A landscape with many valleys, sampled at points; each row gives a point and its height.
From any point a ball rolls to the lowest of the 4 points nearest to it. It stops when none of these is lower. Distance is the straight distance between rows; heights are no part of it.
K_14: [103 148 119 136 123  81  41  75  64 126  64 129  49 141 124  98  74 174
 102  96  72 122  76 166 152 151 117  56 129]  (h 213)
K_735: [110 239 140 160 107  89  88  90 178 121  67  63  69 169 113 120 135 209
 149 187 116 117 158 106 227 157  77 116 124]  (h 402)
K_394: [122 144 125 130 125 115 118 119 118 153 120 127 119 116 136 131 102 114
 153 125 117 128 123 105 129 148 121 145 153]  (h 379)
K_815: [138  73 136 100 144 169 160 160  99 131 187 177 196 119 128 148 122  92
 136 102 153 150 120 125  61 105 192 127 109]  (h 267)
K_621: [113 145 111 137 129  83  44  80  75 126  75 129  56 145 122 104  72 177
 108  96  80 136  80 171 150 158 124  57 123]  (h 274)
K_777: [ 96  55 113  88 150 140 117 151  65 108 132 177 156  97 126 119 100  83
 130 100 108 116  81 149  66 117 157 111 168]  (h 372)
K_952: [122 184 122 145 111  97 118 103 159 143  97  73  67 143 126 109 125 175
 122 147 118 101 122 120 188 152  73  96 102]  (h 342)
K_759: [123  66 112 110 145 112 110 150  75 130 126 161 138 105 120 114  93  78
 111  94 113 115  81 149  85 134 126 120 146]  (h 191)
K_601: [121 170  94 171 111  74  57  73 109 138  68 106  63 157 132 113  83 162
 111 116  82 122  86 170 210 153  78  81 120]  (h 334)
K_810: [117 166 106 153 115  71  42  67  87 127  74 118  54 156 128 113  84 164
 107 108  80 121  77 170 192 144  88  82 125]  (h 321)
K_837: [136 161 150 122 130  99 125 114 152 143 104 116 122 112 114 136 159 161
 116 155 121 150 154  93 171 141 114 135 125]  (h 419)
K_612: [120 224 138 162  94  99  94 100 168 120  73  61  55 153 120 127 134 207
 148 168 134 128 166 102 206 143  95 114 123]  (h 173)
K_551: [123 130 117 108 148 118 117 126  44 122 105 123  80 134 147 122  86 109
 113 110 119 117 100 169 120 146 118 101 115]  (h 229)
K_284: [130  95 148  94 150 164 192 167 129 112 203 147 190 127 107 137 172  97
 129 127 172 122 148 123  69  95 166 190 138]  (h 170)
K_347: [147 103 129 131 125 172 196 174 178 109 167 121 169 114 123 144 192 115
 136 154 182 121 166 103  96 101 147 158 138]  (h 225)
K_627: [134 117 123 117 132 121 115 130  78 132 103 124  95 114 140 140  94 110
 139  95 116 120 116 143 106 141 106 135 130]  (h 248)
K_595: [138 145 161 163 120 136 135 125 195 112 110 116 168 136 111 140 174 147
 118 146 133 142 198 130 152 131 125 162 117]  (h 432)
K_620: [113 155 101 119 141 102 106 108  77 138 100 121  84 166 141  97  95 139
 133 114 114 133  96 172 128 168 127  85 116]  (h 207)
K_565: [121 135 114 101 149 112 105 123  42 128 104 126  83 125 146 114  77 114
 110 109 107 129  72 182 133 148 134  78 108]  (h 236)
K_794: [107  67 124  96 148 129 117 146  85 120 137 181 162 109 127 118 112  83
 127 104 107 109  83 138  79 118 131 112 151]  (h 71)
K_917: [120  83 131 113 134 133 122 146 108 140 130 177 148 109 132 120 126  84
 128 103 104 113  94 139  76 112 118 114 140]  (h 117)
K_315: [140 187 143 145 103  78 110 107 178 142 114  95  73 123 119 130 144 168
 128 158 136 137 149 100 174 148  84 130 106]  (h 323)
K_822: [128 170 127 129 126  99 105 105 149 139 108  78  78 136 119 119 126 174
 122 146 119 111 132 103 181 147  75 120 102]  (h 343)
K_670: [165  84 152 120 134 158 192 164 208 127 194 152 210  94 124 161 189  86
 138 166 186 152 194  76  80  83 130 192 141]  (h 240)
K_438: [115 219 138 159  98 106 103 107 166 121  65  62  57 154 123 120 135 205
 147 159 119 117 150 116 207 152  88 103 115]  (h 137)
K_116: [123  95 140 127 126 149 133 133 125 141 145 171 142 120 133 123 131 102
 126 102 104 116 105 130  81  90 131 123 139]  (h 125)
K_247: [155 116 158 130 119 173 187 169 182  97 169 121 171 125 131 153 197 128
 154 166 187 120 187  83 102  95 131 164 126]  (h 352)
K_173: [130 170 160 136 124 103 135  98 163 129 106 123 116 124 122 137 184 155
 111 169 125 152 165 113 178 134 104 147 127]  (h 416)
K_774: [116 124 142 138 122 155 133 122 129 125 136 141 133 111 147 141 141 114
 126 136 123 122 128 119 137  95 156 152 147]  (h 310)
K_76: [119 172 115 130 126 101 111 109 138 140 102  80  75 140 121 111 127 174
 120 140 113 103 117 113 185 148  69 113 103]  (h 367)
K_801: [121 141 150 148 132 131 131 115 152 136 128 126 149 123 140 119 135 113
 114 161 120 130 147 106 147 129 145 150 146]  (h 363)
K_299: [114 172 106 129 126 103 109 106 133 139  95  85  73 154 127 103 124 172
 120 138 112  96 105 123 196 154  70 106 108]  (h 354)
K_852: [129 145 115 129 132 107 116 115 124 163 114 115 121 124 126 120 103 124
 147 131 113 136 135 104 130 157 119 142 150]  (h 425)
K_701: [129 150 155 150 129 126 128 115 156 147 107 120 145 126 129 116 152 131
 106 167 117 140 158 103 150 141 137 137 137]  (h 370)
K_486: [141 113 142 129 115 167 181 170 178  96 154 121 172 119 132 149 188 120
 147 161 186 117 169 107 124 109 145 153 123]  (h 243)
K_829: [141  57 117  96 141 176 168 172  92 134 212 183 197 115 152 142 101  44
 141 108 162 146  99 135  43  95 189 126 126]  (h 549)
K_249: [127  85 148  94 142 174 189 165  98 125 192 172 205 124 129 145 146  91
 134 100 163 140 129 125  58 104 191 151 118]  (h 359)
K_8: [131 151 117 118 134 105 107 114 129 149  96  93  98 123 113 133 125 170
 119 133 114 136 140  89 154 148 107 127 127]  (h 441)
K_309: [138 102 122 117 137 125 117 145  67 133  94 129 101 108 127 132  96 102
 118  84 119 128 112 150  96 133 112 119 125]  (h 186)
K_413: [130 104 119 124 126 158 195 172 174 125 192 140 177 120 113 130 176 108
 123 140 171 126 138 132  99  97 159 161 130]  (h 210)
K_536: [125 125 131 119 124 124 117 126  97 139 108 130 108 111 141 138 103 109
 154 107 118 127 118 125 119 138 116 147 142]  (h 293)
K_246: [142 204 137 163  94  86 110 105 185 137  91  73  59 136 131 132 145 185
 131 158 132 143 166 101 182 145  93 117 116]  (h 309)
K_469: [130 149  99 119 136 122 108 116 109 148  96  91  91 147 112 121 119 173
 125 118 110 123 125 111 153 150 103 124 127]  (h 504)
K_848: [141  74 132  96 143 179 175 164  99 133 195 174 202 118 134 146 124  76
 135 108 155 150 119 123  53 105 197 126 117]  (h 427)
K_459: [125 121 150 156 120 147 132 117 154 109 150 130 154 118 140 135 135 120
 115 151 135 119 152 122 153 108 162 159 134]  (h 369)
K_655: [117 149 105 122 139 109 113 112  87 144 104 105  88 171 137 106  98 138
 130 114 120 121 119 152 115 164 111 116 131]  (h 201)
K_206: [134  94 122 117 129 122 125 151  94 141 107 156 123 101 130 127 111  88
 133  90 105 123  99 139  83 124 118 117 135]  (h 155)
K_552: [122 161  92 148 112  71  62  80 100 132  83 115  71 160 129 114  93 167
 119 107  90 127  84 167 206 153  85  94 113]  (h 219)
K_553: [130 160 164 138 131 116 136 108 161 139 101 121 134 124 118 132 170 151
 100 158 118 152 170 105 160 131 122 140 134]  (h 420)
K_406: [117 116 141 125 121 145 132 127 113 144 113 155 122 105 144 138 126 103
 139 104 107 131 112 127 111 106 132 138 146]  (h 205)
K_242: [153  93 132 126 134 169 195 174 185 110 185 123 174 112 113 147 191 110
 131 162 186 126 177  93  81  90 135 166 142]  (h 220)
K_403: [138  53 111  86 145 171 144 171  80 123 214 182 182 103 139 146  79  38
 144 100 151 138  87 142  33  76 189 129 142]  (h 550)
K_831: [115 203 126 161 101 111 116 103 161 134  55  70  60 147 130 106 122 189
 141 144 104 116 129 131 211 171  86  84  97]  (h 224)
K_814: [125  78 139 109 138 155 126 129 118 116 184 177 175 123 130 142 119 104
 127  98 127 120 114 126  73  93 152 135 117]  (h 118)
K_788: [117  56 116  93 159 177 124 147  80 107 154 172 167 115 130 134  99  95
 132 111 120 121  98 128  44  93 169 102 147]  (h 247)
K_756: [128 125 119 116 145 125 115 123  62 124 104 115  88 128 142 125  90 113
 128 100 123 118 112 150 116 144 110 126 127]  (h 257)
K_977: [155  78 143  99 153 157 186 173 182 111 202 148 209  92 109 156 179  82
 142 159 184 137 183  86  76  78 139 206 163]  (h 254)
K_635: [132 146 102 127 138 112 108 116 122 150  98  95 101 140 112 123 112 162
 128 120 110 132 129 102 141 154 111 127 133]  (h 476)
K_267: [116 144 115 113 147 112 115 112  56 130 111 120  79 150 150 108  79 120
 122 113 118 120 100 178 122 155 117  97 113]  (h 239)
K_663: [129 153 116 129 129 106 116 120 134 158 102 115 118 122 121 122 122 138
 133 135 113 146 136  93 145 154 124 132 142]  (h 453)
K_838: [147 149 147 158 111 140 148 148 209 110 122 119 185 146 111 146 185 139
 143 153 145 136 197 129 144 132 122 166 111]  (h 483)
K_2: [134 144 102 131 138 111 108 121 123 156 105 100 106 136 117 123 108 146
 134 120 114 135 136  99 131 159 115 136 143]  (h 458)
K_767: [138 108 128 133 113 171 188 177 176 105 165 127 173 114 123 145 183 115
 138 147 171 124 150 118 125 106 160 151 128]  (h 231)
K_904: [126  64 131  96 149 167 120 139  96 109 170 177 178 121 130 139 107 101
 126 106 128 123 111 121  58  88 165 115 127]  (h 133)
K_923: [142 127 162 133 116 162 180 167 191  90 162 118 179 135 136 152 199 124
 165 178 186 110 182  89 113 109 123 165 123]  (h 493)
K_241: [137 142 159 161 130 135 135 120 181 123 121 122 162 135 120 131 163 134
 100 157 130 137 187 120 150 127 132 152 121]  (h 428)
K_294: [140  94 107 115 151 117 115 153  56 138 105 129 100 117 124 120  85  91
  87  87 114 116  93 162  92 128 127 107 123]  (h 200)
K_71: [112 147 111 119 144 110 116 109  69 132 108 120  84 157 146 102  92 124
 128 116 116 125 101 172 122 165 113  98 121]  (h 228)
K_560: [169  97 157 131 123 168 187 164 205 110 175 130 173 107 133 167 200 122
 147 157 198 142 196  65  86  89 128 174 128]  (h 361)
K_317: [122 144 141 137 131 117 126 116 137 159 119 128 134 118 139 115 126 122
 130 150 115 137 132  98 141 145 137 137 151]  (h 407)
K_212: [129 150 167 150 128 128 136 107 173 116 102 118 143 130 120 135 175 151
 100 161 126 146 185 120 162 130 122 149 126]  (h 421)
K_535: [130 108 137 153 114 159 141 130 148 108 154 139 152 112 139 145 134 124
 121 132 140 125 143 125 144  98 164 157 131]  (h 406)
K_139: [133  82 158  98 149 181 201 177 110 113 192 148 201 127 115 143 157  92
 127 110 167 126 159 120  49  92 185 181 140]  (h 185)
K_733: [144 142 158 151 110 147 161 159 203 101 145 120 187 145 127 138 184 118
 161 169 162 113 187 116 136 129 125 163 111]  (h 437)
K_12: [132  71 137  95 137 165 147 147 103 119 188 178 196 118 123 146 124 104
 132 100 144 138 121 124  65 103 183 135 109]  (h 174)
K_40: [113 147  91 126 126  99  94 105  83 136  91 127  83 166 132 103  96 152
 126 107 100 142  89 178 140 168 127  78 113]  (h 209)
K_233: [125  65 109 116 149 103 108 152  61 137 125 149 121 110 124 113  89  74
  96  91 111 113  84 158  84 131 127 118 137]  (h 189)
K_900: [153  81 146 102 149 159 187 176 160 106 201 148 207  99 104 152 170  89
 143 144 179 138 178  95  66  77 151 209 162]  (h 244)
K_563: [138 124 152 160 116 136 141 145 179  99 143 121 178 134 127 141 154 121
 135 161 156 121 174 129 150 136 141 160 118]  (h 570)
K_606: [124 124 142 121 125 132 131 126 106 141 107 143 118 104 147 136 113 106
 152 110 110 133 114 122 120 123 127 144 148]  (h 230)
K_678: [137 101 119 137 108 160 161 154 164 118 165 137 168 114 125 148 158 119
 128 123 157 134 137 137 124 100 172 157 129]  (h 276)
K_928: [123 138 112 125 142 111 113 111  81 138 112 109  91 150 143 116  89 123
 135 112 117 121 119 143 113 157 109 129 132]  (h 233)
K_23: [ 95 143 118 135 132  87  44  76  58 136  59 128  49 128 121  89  66 169
 101  96  67 121  66 164 143 159 124  41 136]  (h 206)
K_681: [137  99 127 114 125 121 126 145  87 137  99 141 116 101 137 134 105 102
 130  84 112 128 109 143 100 128 111 120 128]  (h 168)
K_240: [116 145 110 111 141 100 100 104  59 132 111 132  83 140 145 101  72 122
 126 122 111 133  79 186 131 166 130  72 109]  (h 260)
K_640: [119 181 106 149 108 103 108 102 148 142  79  85  72 144 131 104 119 167
 127 130 102 107 102 137 211 167  70  87 101]  (h 298)
K_88: [121  72 139 105 148 160 118 129 107 112 182 180 172 122 133 142 116 105
 127 104 123 119 109 124  70  94 152 126 124]  (h 119)
K_329: [132 127 114 102 147 121 113 132  38 129 107 122  80 125 143 115  84 108
 109 105 116 120  83 177 123 137 128  91 110]  (h 234)
K_364: [134 112 138 141 110 150 154 157 170  97 155 129 172 113 133 145 162 118
 138 150 162 123 154 128 152 125 157 158 117]  (h 474)
K_968: [140 151 163 154 126 136 138 114 184 109 106 114 151 139 115 143 181 151
 107 156 133 145 196 128 159 126 116 162 126]  (h 424)
K_419: [125 167  89 153 111  84  81  88 118 136  79  99  79 159 137 114  95 166
 123 114  94 118  89 158 223 164  77  91 110]  (h 221)
K_705: [122 155 109 116 136 112 102 111 123 142 101  86  88 141 109 125 126 172
 121 128 117 117 127 100 166 146  90 122 116]  (h 521)
K_688: [120 110 140 138 117 159 135 124 133 134 141 155 131 115 144 138 137 111
 119 108 111 123 126 127 105  83 150 139 142]  (h 199)
K_73: [113  54 107  98 158 179 130 157  78 110 154 174 173 113 134 121  88  73
 133  99 119 124  92 145  37  94 180 103 167]  (h 405)
K_845: [117 141 143 138 124 127 125 115 131 142 123 135 134 113 148 126 120 113
 142 148 113 131 128 104 141 129 138 143 160]  (h 373)
K_782: [130  98 132 100 136 153 191 164 140 119 205 150 188 130 110 133 172 101
 133 127 170 119 141 130  79  95 158 181 134]  (h 162)
K_591: [135  56 108  95 148 177 133 160  86 116 207 176 177 104 137 137  73  45
 145 101 141 128  89 148  26  75 183 123 145]  (h 543)
K_906: [139  97 123 119 141 161 199 174 171 117 196 132 179 119 108 136 178 100
 124 152 176 121 156 115  85  95 147 176 140]  (h 216)
K_901: [135 124 154 163 119 139 135 126 174 106 138 121 173 132 131 128 145 121
 118 160 140 120 176 124 155 130 145 152 129]  (h 404)
K_723: [154  97 143 132 126 173 195 172 184 101 166 118 167 116 126 157 199 118
 144 164 194 123 178  85  94  90 136 160 131]  (h 242)
K_348: [115 152  99 137 120  78  53  83  83 125  75 127  66 156 120 115  85 173
 117  96  90 130  79 172 183 151 106  79 123]  (h 347)
K_873: [135 223 134 166  92  91  98  99 178 116  78  62  60 160 125 138 140 207
 142 175 140 138 174  92 212 143  99 121 119]  (h 328)
K_646: [140 160 140 119 123  97 115 109 150 141 110 104 102 109 110 136 143 171
 118 151 120 145 146  92 171 148  99 135 113]  (h 403)
K_404: [123 115 137 120 117 137 129 138 105 143 105 152 114 101 139 135 124 101
 144  97 108 130 107 132 103 115 120 128 144]  (h 165)
K_727: [132 195 134 155 105  94 113 105 174 144 106  75  61 134 124 125 127 184
 131 151 130 119 149 104 179 152  84 110 108]  (h 319)
K_113: [114 169  95 143 116  92  96  97 124 139  88  99  81 156 126 112 111 167
 128 130  94 112  92 149 213 167  74  93 103]  (h 223)
K_811: [147 200 135 165  88  78 130 107 194 139  96  91  78 139 137 137 172 164
 124 171 145 166 170 106 190 147  94 135 126]  (h 456)
K_370: [146 145 154 160 109 145 157 156 206 106 133 121 188 142 116 137 188 126
 156 161 157 128 189 124 137 137 125 159 113]  (h 471)
K_651: [111 161  94 112 126 108 104 108 102 134  85 102  87 163 126 111 128 176
 128 119 112 119  97 140 185 148  93 103 116]  (h 241)
K_362: [129  88 134 118 129 151 132 132 139 125 190 173 167 122 127 141 126 106
 125 100 134 124 118 136  78  90 152 150 115]  (h 120)
K_431: [166  83 137 119 141 157 189 171 200 119 200 143 195 101 115 154 182  92
 132 163 189 139 187  84  75  87 129 188 146]  (h 232)
K_501: [118 146 100 125 131  89  85  99  77 139 101 132  81 152 140 102  76 150
 125 109  99 146  82 183 133 173 128  69 111]  (h 344)
K_966: [118 157  90 132 118  86  80  95  95 131  81 116  80 164 129 116 113 171
 125 112 101 128  87 162 200 156  95  98 118]  (h 202)
K_452: [126 136 156 160 128 132 132 118 162 126 132 121 153 131 135 118 140 125
 105 160 126 130 164 111 151 130 142 144 140]  (h 366)
K_44: [127  58 102  98 156 177 130 152  85 118 178 170 175 117 129 134  79  65
 135  99 127 125  97 141  32  87 184 105 158]  (h 517)
K_696: [140  64 141  99 148 185 193 172  97 139 199 169 204 124 142 136 133  67
 127 104 164 136 125 122  45 107 194 139 123]  (h 676)
K_301: [124 149  96 132 124  84  71  93  84 133  82 131  77 155 127 106  86 173
 122  99  95 146  83 185 154 168 132  63 116]  (h 281)
K_3: [122 173  94 160 108  89  89  94 129 145  72  97  84 149 131 108 101 167
 125 121  94 117  89 159 218 168  78  85 106]  (h 238)
K_868: [147 213 134 166  88  82 111 103 184 125  88  72  67 150 130 143 156 191
 134 171 146 157 173  97 198 146 102 126 123]  (h 371)
K_390: [128 150 146 134 133 121 131 114 155 153 103 124 140 124 121 120 147 137
 110 151 108 149 153  97 152 140 134 128 140]  (h 378)
K_942: [138 174 155 129 120  87 121 104 167 135 111 112  97 107 122 136 157 157
 119 162 124 152 149 104 180 143  95 141 113]  (h 413)
K_604: [138  67 132  98 144 180 187 171  96 141 200 174 205 118 141 141 118  58
 134 109 159 145 117 124  50 104 194 128 125]  (h 561)
K_993: [121 129 151 153 124 140 127 120 146 122 140 130 150 122 147 131 128 117
 120 155 123 122 147 110 150 112 152 155 143]  (h 360)
K_289: [105 221 141 155  96 105 104  98 160 123  50  69  58 156 121 115 129 203
 151 155 107 113 141 123 221 169  83  98 114]  (h 182)
K_857: [143 136 151 167 117 135 139 137 196 109 128 119 176 138 116 137 164 131
 129 153 147 131 187 130 144 142 131 155 113]  (h 490)
K_447: [139 145 157 156 120 134 138 120 198 105 111 109 157 142 115 151 187 155
 125 153 141 143 203 131 164 131 107 177 122]  (h 431)
K_204: [125 176  97 169 104  96  92  97 141 147  60  88  72 146 135 111 101 172
 124 118  97 116 105 152 217 172  74  79  99]  (h 261)
K_51: [129  87 153  97 142 181 201 173 104 128 191 161 202 124 125 139 151  88
 134 101 164 138 139 125  54 102 189 159 131]  (h 291)
K_377: [119 142 106 125 135  88  71  94  73 134 105 128  77 134 136  96  51 142
 118 108  96 137  72 185 135 167 132  55 109]  (h 560)
K_75: [107  59 120  90 153 159 121 143  76 107 142 181 163 111 134 126 106  86
 132 112 109 118  90 133  64 105 156 108 155]  (h 167)
K_84: [124 150 141 138 134 114 128 113 147 159 109 121 139 119 128 117 139 124
 122 155 114 145 142  97 149 143 134 134 145]  (h 386)
K_842: [118 175 111 142 117 100 116 104 145 144  92  79  74 146 127 104 125 170
 124 139 116  99 107 124 193 162  67  99 101]  (h 327)
K_319: [132 155 132 130 131 105 120 115 141 159 102 114 123 116 114 125 137 144
 121 145 107 150 142  92 150 149 125 128 137]  (h 417)
K_970: [122  99 130 119 122 144 153 146 143 128 199 168 181 125 120 138 139 104
 133 109 143 132 121 142  93 100 166 158 109]  (h 122)
K_633: [ 90 157 127 133 121  69  40  71  52 131  51 129  37 135 117  96  72 167
 104 102  66 117  60 162 160 154 104  53 136]  (h 171)
K_512: [159  85 136 123 148 161 193 173 193 122 193 129 181 105 113 147 182  99
 126 158 190 135 179  92  71  87 132 184 143]  (h 227)
K_125: [118 133 140 121 125 129 129 127 110 140 116 139 118 105 146 134 112 113
 154 126 112 130 118 116 132 127 124 148 152]  (h 290)
K_936: [123  98 138 118 123 140 132 138 115 147 114 159 133 105 138 131 126  94
 132  97 106 121 103 133  88 108 122 119 143]  (h 138)
K_383: [130  60 113 101 150 182 129 153  96 119 177 172 183 113 134 139  85  81
 134  98 134 135 108 121  41  98 185 107 139]  (h 426)
K_630: [130  77 121 111 137 117 120 154  90 147 113 154 127 100 125 117  99  79
 119  88 105 115  90 148  81 135 113 111 137]  (h 163)
K_64: [117 138 107 139 132  89  58  80  75 133  87 136  62 140 128  98  54 165
 108  97  84 138  76 177 133 164 128  48 123]  (h 434)
K_254: [135 108 121 110 146 125 115 136  54 129  97 121  88 116 136 125  91 104
 111  95 117 124 106 159 109 133 114 116 118]  (h 204)
K_589: [116  79 139 107 145 142 123 134 104 125 144 181 158 114 130 123 124  86
 123 107 106 105  92 131  74 107 126 114 140]  (h 109)
K_690: [119 118 143 135 118 160 136 123 130 133 138 149 135 111 145 140 136 115
 125 118 116 127 125 120 119  87 155 146 146]  (h 277)
K_626: [137 100 121 133 118 168 186 173 171 113 172 131 167 112 119 144 179 113
 130 141 168 131 144 130 112 102 163 155 129]  (h 222)
K_726: [132 172 163 144 115  97 138  92 184 126 114 114 109 133 133 138 193 151
 110 173 135 155 174 118 182 133  90 154 135]  (h 418)
K_797: [132 105 131 137 110 156 153 153 165 100 153 134 163 108 132 149 157 122
 128 140 162 120 143 129 148 111 171 164 122]  (h 383)
K_714: [128  87 142  90 135 166 177 158 106 122 201 173 199 124 121 142 147 104
 137 105 154 140 126 129  75 111 184 154 115]  (h 237)
K_89: [119 217 137 161  98 104 106 105 173 129  70  62  52 150 124 122 132 201
 141 161 125 116 156 109 192 146  90 106 115]  (h 156)
K_13: [118  81 140 115 140 150 123 129 118 126 168 175 160 123 134 125 120  95
 124 105 113 111 104 126  74  94 135 127 131]  (h 115)
K_295: [136 163 133 122 127  90 105 107 147 143 113  91  91 118 111 133 133 172
 123 151 120 131 136  89 170 149  82 133 108]  (h 380)
K_433: [125  97 129 105 127 151 176 154 144 120 208 163 190 128 112 137 161  98
 131 118 155 126 127 140  93 101 163 170 120]  (h 140)
K_128: [117 164  88 136 114  85  89 101 116 134  85 108  83 158 130 109 114 168
 128 117 102 117  89 157 210 158  82  92 115]  (h 208)
K_558: [116 143 102 110 144  96  86  98  59 132 109 133  82 128 139 103  50 127
 118 110  96 139  69 190 138 160 133  65 103]  (h 326)
K_186: [117 150  91 122 138 112 109 115  92 143  91  97  86 168 126 108 120 161
 123 115 109 126 108 142 141 155 108 102 128]  (h 166)
K_167: [138 181 139 146 110  92 114 101 171 141 113  80  65 127 120 123 129 174
 125 149 126 122 148 104 174 146  76 117 106]  (h 322)
K_145: [114 156  94 121 131 106 105 107  91 139  84 112  84 178 133 103 114 162
 130 111 108 133  96 163 142 164 120  89 124]  (h 188)
K_715: [143 210 138 165  95  96 107 109 181 128  83  65  59 152 125 131 143 197
 135 164 138 140 166  98 190 142  94 116 115]  (h 283)
K_594: [131 136 114 128 133 114 109 117  99 146 114 115 102 139 136 121  92 114
 150 111 120 125 127 127 114 157 111 145 142]  (h 285)
K_130: [116 132 150 144 123 146 131 115 140 130 138 139 141 116 148 128 127 114
 125 149 120 125 136 108 146 111 144 155 155]  (h 353)
K_860: [174  84 141 125 136 162 195 165 204 121 186 138 188 100 120 160 185  98
 137 158 193 145 194  75  79  86 127 184 139]  (h 235)
K_927: [108  67 130  99 151 148 120 132  94 112 150 181 167 117 133 121 116  88
 127 108 111 105  91 130  69 100 135 112 142]  (h 110)
K_58: [139 121 146 138 110 158 173 167 181  95 152 122 178 124 133 142 188 117
 156 169 179 112 171 109 135 119 135 153 115]  (h 308)
K_549: [125 146 126 132 129 113 118 119 134 162 114 121 125 122 126 121 113 124
 142 136 111 137 134  99 136 152 127 140 150]  (h 433)
K_986: [143  92 135 110 151 159 191 171 163 113 204 140 192 113 102 142 174  97
 133 151 184 125 169 102  74  86 144 196 153]  (h 226)
K_243: [124 101 129 147 112 158 143 136 154 119 158 143 151 112 137 144 140 120
 119 119 133 133 133 132 123  86 173 152 132]  (h 368)
K_539: [131 172  90 175 106  83  73  79 125 140  63  97  72 149 132 116  88 164
 111 113  86 124  94 161 222 167  77  83 111]  (h 266)
K_819: [124  93 152  90 144 174 197 169 114 119 197 160 200 125 117 138 166  96
 134 111 165 131 141 124  66  98 182 177 132]  (h 193)
K_920: [113 164  97 123 126  97 104 102 114 134  91  92  81 156 125 108 125 171
 125 130 111 110  98 133 195 157  79 106 107]  (h 284)
K_104: [135 116 141 154 120 149 138 134 163 101 149 125 163 117 132 140 140 121
 119 149 147 121 155 123 151 120 158 162 125]  (h 414)
K_26: [107 142 109 136 134  92  49  80  71 131  76 128  55 130 126  96  50 165
 102  96  76 124  70 169 138 163 128  39 129]  (h 259)
K_976: [111  60 111  96 151 118 116 149  68 116 128 178 152 100 122 117 100  80
 124  98 113 113  76 147  78 129 135 118 154]  (h 282)
K_996: [123  97 135 133 120 154 136 129 146 135 175 163 155 119 131 133 133 109
 118  99 123 124 122 136  88  84 153 142 125]  (h 121)
K_744: [129 107 118 129 119 158 183 165 167 129 187 150 175 127 113 131 160 103
 131 124 158 129 130 136 104  98 166 161 126]  (h 187)
K_225: [138  88 146  99 155 166 193 176 133 110 195 143 195 121 105 145 166  97
 137 121 172 125 175 107  57  84 168 203 157]  (h 178)
K_940: [128  54 101 101 153 173 131 153  84 114 191 171 171 110 134 131  72  55
 141  99 133 132  93 144  22  81 186 116 149]  (h 527)
K_160: [137  58 112 101 145 178 148 157  94 127 189 175 190 117 138 141  91  73
 137 103 145 144 105 126  42  95 189 116 131]  (h 502)
K_207: [137 175 158 135 114  87 127 100 171 134 111 114  99 119 127 135 174 157
 119 166 131 151 156 110 180 143  93 145 121]  (h 415)
K_699: [104 231 143 156  99  94  93  94 171 116  63  62  68 164 118 115 135 209
 154 175 114 116 153 116 228 161  84 108 125]  (h 292)
K_308: [130 127 122 118 131 117 113 121  88 133 109 119  99 121 144 131  93 117
 147 106 119 120 123 134 113 147 109 145 136]  (h 311)
K_202: [116 158  90 121 124  95  88 105  89 131  81 116  83 168 129 114 111 175
 132 107 100 134  88 161 176 165 109  91 118]  (h 198)

Two balls start at each pair of points below. Name the first point that both come to, or write never.
K_681 / K_536: K_936
K_539 / K_842: K_128
K_76 / K_3: K_128
K_558 / K_329: K_254
K_920 / K_204: K_128
K_848 / K_788: K_814
K_604 / K_714: K_12

Where does a ball stop that starts at each point below?
K_377: K_794
K_348: K_186
K_249: K_794
K_601: K_186
K_299: K_186
K_923: K_794

Call two points neighbours if one is among the 4 nearest of the other. Go from one point of each pair to the other, from neighbour to neighbour, staying as low as possible. Name the highest point that can't be avoided.
K_438 / K_186: K_640
K_186 / K_633: K_301
K_794 / K_186: K_267
